Points on a hilly landscape, in no order, each with its height.
A climber steps from a point to whichever of its 2 nearest points has the largest rise for the distance, and stops where none of them is higher. Distance is the straight distance between rows; heights are no part of it.
Z_11 height 512: [  5  11  10 -24   7  28  24 -27   2  40   3 -18  11   5  11  -5 -29  36
   5 -29   5]
Z_855 height 658: [  8  10   9   7  32  35  26 -56  15  14 -43  57 -51  46  11  34 -28  -3
   6  21  11]
Z_445 height 498: [-78 -16  23 -40   7 -29  -1 -23  -7  21   8 -53 -13   8  30 -23  18 -29
  -2 -29 -12]
Z_226 height 181: [  12   10  -42  -12  -34  -16  -50   -1  -11   29   38    0   60  -24
   -5  -14   24   49 -100  -12  -37]
Z_679 height 544: [ 59  67 -46  12 -48 -27 -42 -35  12  52   4  -5  34  61  21  19  12  27
 -11 -38  -3]
Z_506 height 600: [-42 -64  24 -36  25   7 -18   3  47 -16  15 -67 -37 -14  52  -6 -11 -32
  10  14  11]
Z_334 height 606: [-36 -14 -40 -28   2  25 -29  -7  -2  35  12 -31  23  17  30  -7  12  32
 -61 -17 -15]
Z_396 height 620: [-28  41  13  21  28  22  12  -3 -36  -2 -30  22 -12  38 -35   2  -3   8
  -6 -26   1]
Z_172 height 52: [-16  -6 -11 -16  -9 -19   9  49 -14 -79  10 -37 -19 -50 -40  12  16 -46
  26  51  24]
Z_139 height 109: [ 37  12 -37  10 -31   6 -19  47  11 -65  23 -16  20 -38 -11  20 -10  -6
  30  68  37]
Z_196 height 155: [ 20  -1 -52   3 -33  26 -33  50  -2   7 -15  -5  30 -18 -14  10  20  20
 -33 -20 -18]
Z_262 height 257: [-33  70 -49  10 -15 -36  -5 -17 -63  22  12   7  14 -28 -36 -23  16  42
 -59 -19 -14]
Z_35 height 598: [  4  29  41  48  41  -5  59 -74  -7  37 -20  40 -32  69   9 -21 -11  22
  20 -16  27]
Z_372 height 328: [-33 -24  -8 -33 -18 -13 -17  53 -39  -2  -3 -16  11 -61 -31 -12  50   4
 -42  -3 -25]
Z_797 height 534: [ 33  21   1  22 -16 -11  26   5 -11  28  14  27  18  13  -5 -14 -22 -12
  11 -45 -12]
Z_487 height 69: [ -1   2   0  -2 -20 -10 -18  53 -23 -79  38 -25  22 -71 -46  -6  12 -27
   1  25  16]
Z_983 height 435: [-11 -11  -1   5 -20   9 -16  58 -51 -32  -2  11  39 -34 -26  -6  37  -7
 -12 -12  -7]
Z_87 height 595: [-55 -31  58 -19  28   3  24 -14   5  -7   6 -29 -56  -7  16  -2 -25 -27
  28  -8  14]
Z_275 height 153: [-68  45  16 -33   3 -42   8 -22 -70  -3   9 -16  13 -27 -52 -49  30   6
 -56 -27 -26]
Z_911 height 129: [ 50 -15 -33  -5   7  38 -50  47  61 -17 -29   0  16   7 -11  32 -16  12
 -22  21  -3]
Z_692 height 440: [-79  22   3 -19  24  -4  32 -36 -19  24 -41 -23 -40  37  23 -16  -4 -10
   2 -19   6]
Z_793 height 640: [ 35  51 -43  24  -1  13 -20 -46   2  45  -9  23  -4  56  32  34 -31  21
  -6  -4 -17]
Z_284 height 34: [-31 -19  27 -27  21 -14  41  12  35 -41 -23 -12 -48  -4   7  25   8 -64
  65  42  23]
Z_734 height 695: [ 78 -22  14  41 -11  30  -1 -31  52   2 -17  65 -12  52  10  59  -9  -6
  10  33  12]
Z_493 height 113: [  5 -38  -6 -13  19  14  34  10  48 -60  14 -25 -25   2  30  43 -13 -38
  60 108  45]
Z_255 height 532: [ 36   5 -16 -26  -7  21  -6  -1  41  39  -5   2  28  21  21   1 -18  34
 -19 -30  -3]
Z_26 height 619: [ -5  71 -27  24   9  23  -5 -22 -32  23 -21  34  -1  41  10  11 -17  13
 -12 -24   4]
Z_350 height 391: [-26 -25  40 -35   0 -28   6  17  -5 -37  48 -46   9 -32 -21 -32   8 -52
  19  10 -10]
Z_792 height 517: [  7 103 -39  29 -21  -7  -3 -60 -38  24   4  -1  21   9 -19 -54  15  45
 -24 -34 -11]
Z_614 height 734: [ 62 -54  44  53  19  23   5 -41  55  13  -1  60 -25  46  48  32 -12 -17
  31  39  20]
Z_309 height 292: [-62  33 -61 -25 -20 -39   7  -4 -67  21  -5 -10   3 -37 -41 -22  56  42
 -67   4 -14]
Z_553 height 547: [-27  26   3  36 -12  30   6  41 -41 -24 -17  15  15   5 -48  -2  13 -16
 -15 -31  -3]
Z_406 height 673: [ 57  13  32  21   2  35   6 -71  27  20 -39  87 -34  59  23  28   0  -7
   8  21  -9]
Z_599 height 629: [ 37 -13 -20  26  25  12 -10 -40  37  57  -6  27  -7  58  41  23 -34  11
   1  -2  -8]
Z_370 height 492: [ 20  43   2  53 -25  11 -20  34 -35 -20 -30  42   5   8 -50   2   9   6
  -3 -64  -5]
Z_737 height 665: [ -9  10  25  10  31  10  45  -3   0 -11 -16  34 -19  30 -18  15 -17 -16
  23 -16  13]
Z_177 height 642: [-54 -26 -23 -20  22  30 -10   8   2  16  -5 -27  -2  22  33  19  -4  -9
 -30  -5  -8]
Z_96 height 684: [ 48 -59  33  49  14  27  34 -50  41 -27  19  39 -36  35  39  37 -19 -26
  52  82  45]
Z_20 height 392: [ 32  18 -45  34 -38  -6 -69  38 -26  10 -65  15  13 -51  -2  -1  19  64
  -9 -49  -3]
Z_508 height 62: [-23   4  40 -22 -24 -21 -16  15 -36 -19  47  -2  28 -78 -63 -48  20 -16
 -39   8 -37]
Z_263 height 253: [-45 -37  -8 -41 -23 -16 -13  59   3 -44  24 -47  -4 -65 -29   2  41 -19
 -10  16 -15]
Z_288 height 438: [  3  48 -71  32 -41  -4 -48  37 -33  18 -44  20  14 -33  -9 -26  36  56
 -42 -26 -17]
Z_527 height 733: [-29 -73  64 -12  37 -11   4 -18  27  -8 -10 -32 -68  11  68  -4 -22 -20
  73  43  19]
Z_677 height 168: [ 21  13 -67   3 -33   9 -52  12  -7  31   6   6  35  -4  -3  -3   2  51
 -69 -30 -16]
Z_395 height 466: [ 47  11   6  -6 -17   6   7  25   0  -1  17   4  28 -28 -20 -15  -3  -8
   6 -24  -7]
Z_272 height 671: [-11  -8  -7 -22  17  52   7   1  21   6 -25   8 -10  18  25  30 -16  -6
   0   7 -13]
Z_18 height 689: [ 26 -50  49  18  23   4  46 -14  17  -6  48   2  -7   3  17 -17 -36 -13
  43   6  16]
Z_865 height 360: [-22   7 -72   7 -48 -27 -21  18 -51  19 -26   2  20 -41 -27 -31  45  68
 -71   1 -17]
Z_644 height 563: [ 63  75  -7  20 -40 -26 -18 -38  -8  32   4  29  18  42  -6  10   8  20
   3 -52   1]
Z_507 height 332: [ 71  20 -15  27 -45  -6 -59  50  -4 -11 -24  23  30 -21 -14  28  11  19
  24 -27  -3]
Z_56 height 357: [ 54  12 -15  55 -43 -19 -78  71 -20 -29 -48  26  23 -72 -13   0  20  40
  20 -31  10]
Z_907 height 632: [-27 -68  79  15  60  17  37 -34  20  -9 -13   8 -68  28  52   8  -5 -26
  69  38  38]
Z_834 height 226: [-67  10  -6 -36  11 -34   0   1 -29  -3 -15 -30 -23 -29 -28   2  26 -28
 -29 -18 -13]
Z_455 height 317: [ 81  33 -13  20 -37   7 -41  28  12  15 -56  35  17  24  -8  33  -6  18
  18  -7  -6]
Z_80 height 515: [  3 -46  25  -6  -5  -3  25  -8  13 -24  51 -30   6 -30   6 -45 -22 -24
  38   1 -11]
Z_765 height 634: [ 13 -46  39  18  10  11  39 -15  32 -21  21   1 -17  28  29  14 -11 -19
  59  49  37]
Z_807 height 546: [-24  -8  40 -24  29  -5  29 -19 -17  19  21 -13 -16  -3  17  -3 -34  11
   5 -18  14]
Z_763 height 33: [-17 -13 -23 -41  13   7   7  38  15 -10 -29 -13 -15 -28 -13  -1  10 -23
  15  19  -3]
Z_928 height 548: [-58 -54  16 -58   9 -13 -23   6   7  -3  19 -72 -19 -21  27  -3  21 -33
 -25  -4 -21]
Z_393 height 183: [-60  43  53  -1  18 -45  26  -9 -39 -17  -3 -15   7  -6 -64 -47  -5   2
 -28 -44 -12]
Z_53 height 669: [ 29 -36  25  42  33  18  12 -40  31  40  12  28 -27  47  48  -6 -30   7
  19  10  12]
Z_481 height 207: [-49  25  33 -22  34 -29  31   3 -34 -17  -2 -10 -28 -16 -34 -19  -3 -32
 -11 -27 -18]
Z_727 height 591: [ 12  40 -25  -3  11 -42  27 -50 -13  60  19   6  28  22   3 -34 -30  25
   2 -31  -6]
Z_859 height 567: [  0 -42  64  22  49   4  63 -41  18 -21 -13  55 -59  35   5  26  -4 -28
  48  48  36]
Z_132 height 259: [-69 -21  -9 -32 -18 -44  -9  14 -48 -14  10 -29 -23 -47 -17  -1  62 -17
 -73   2 -24]
Z_135 height 641: [-15  30   1   7  36 -23  53 -56  -4  43  -5  11 -12  38  16 -30 -20  10
  12 -19   3]
Z_997 height 469: [  8 -55  26  -1  21  17   6 -25  22  49  34 -26  19  21  64 -22 -29  24
  22 -13  -3]
Z_72 height 572: [-10 -14 -29 -19  11  38 -16  -2  57  25   1 -35  44  25  25  14 -15  45
 -48  -6 -16]
Z_201 height 621: [ 49  30  36  43   3   3  37 -35  15   6 -15  49 -14  48 -17  14 -13  -7
  28 -18  17]
Z_617 height 111: [-61   0  48 -29 -25 -39  -7   3 -40 -27  16 -20  -8 -56 -61 -47  37  -7
 -51 -21 -39]
Z_809 height 652: [-60 -50  39 -41  23  -2  -3 -17  21  12 -16 -45 -57  10  54  14 -12 -20
  43  17  -3]
Z_862 height 622: [ 12  -6  36  26  24  11  30  19 -18 -38   9  30 -16   2 -28  29 -24 -44
  36   5  28]
Z_93 height 329: [ 67 -29  10  -7  23  -9  38  -3  42   7  -9  38   7  16  -2  25   1 -22
  32  34  13]
Z_185 height 140: [ 39 -14 -50  10 -11  15 -23  71  25 -30 -25   2  16 -25 -18   9  -2   2
   8  11   5]
Z_279 height 91: [ 36 -27 -15 -10 -32  10 -32  57  -2 -57  39 -20  45 -56 -19  -2  12   4
  -4  28  18]
Z_845 height 304: [ 41  22  -2  26  -7  40  -9  40  -9 -13 -49  46  16  12 -25  35   3  -1
  34   0   8]
Z_423 height 27: [-25 -30 -15 -52   3  -4  -3  45  53 -48 -17 -53  -8 -26   5  26  17 -23
  12  51   2]
Z_957 height 624: [-14 -49  43  14  53  17  27 -40   6  43 -26  18 -43  55  61   1 -33  -1
  36  23   1]
Z_609 height 352: [ 88  -8  -3  10   0   0  11  -7  60  20  11  19  23  26  20  25 -16   7
  28   5  14]
Z_705 height 193: [-57 -43  19 -43 -49 -48 -21  34   0 -45  36 -53 -12 -74 -20 -12  67 -42
 -38  28 -37]
Z_913 height 122: [ 42 -24 -29  -5  16  30 -16  40  77 -38  19 -13  27  13  -2  46 -33   2
   8  55  13]
Z_352 height 42: [-32   5   8 -23  12   1  26  32   5 -56 -26 -15 -38 -25 -33  26  10 -39
  25  34  16]
Z_440 height 589: [ 28   3  11  15  26  16  24  21  10 -56   3  48 -12  19 -15  46 -16 -38
  53  61  36]
Z_700 height 337: [ -7  28  16   2 -15 -20 -13  35 -73 -13  -6  20  39 -45 -69 -32  32  20
 -22 -34 -14]
Z_515 height 571: [-35 -10 -42 -22  32 -10 -14 -39  10  53  21 -31  38  27  55 -30 -18  23
 -23  -7 -16]
Z_248 height 118: [ 21 -19 -21   1  -2  31   6  23  45 -62  26 -12  -1  -6   5  30 -31 -16
  35  77  36]
Z_471 height 588: [ 74  40  23  34 -28 -22   1  -6  -1   6   0  39   0  33 -19  20  -9  -2
  22 -49   7]
Z_225 height 462: [-88  11 -18 -20  11 -11   2 -42 -32  41   3 -45 -27   8  28 -33   5   1
 -19  -9  -7]
Z_769 height 523: [-28 -47   5 -20   9  -3  -7 -12   6  44  40 -41  18  16  44 -31 -12   5
  -7 -15 -30]
Z_946 height 204: [  0  -1 -16 -20 -41  -7 -24 -14 -13  32  58 -21  36 -34   2 -27   1  25
 -60 -29 -24]
Z_674 height 232: [-10  33 -26  -2 -19  -4  -7   2 -44  29  16  -1  24 -25 -19 -35   1   7
 -53 -30 -14]
Z_79 height 399: [ 72 -17   4  -1 -18  -1  -9  26  48   2  37  -1  51  -9   0  14  -2  -7
  16  -7 -10]
Z_982 height 549: [-11  74 -51  26   2 -35   1 -73 -30  38  27 -10  15  17  18 -50 -14  31
   2 -26   4]
Z_411 height 705: [-12 -34  29 -11  21  48  24   0  27 -10   1   0  -1  13  36  21 -27 -26
  29  29  12]
Z_15 height 489: [ 14  86 -51  37 -46  -3 -25 -13 -38   7 -29  15  29  -2 -18 -33  25  39
 -21 -42 -11]

Call two points neighbours if one is among the 2 nearest of the other. Go from one point of each pair to the other, from neighbour to neighbour, staying as high as possible. Name the lowest point that can't be avoided.
Z_737 / Z_527 -> Z_26
Z_53 / Z_793 -> Z_599
Z_737 / Z_411 -> Z_765
Z_135 / Z_411 -> Z_35
Z_737 / Z_614 -> Z_855
Z_527 / Z_793 -> Z_957
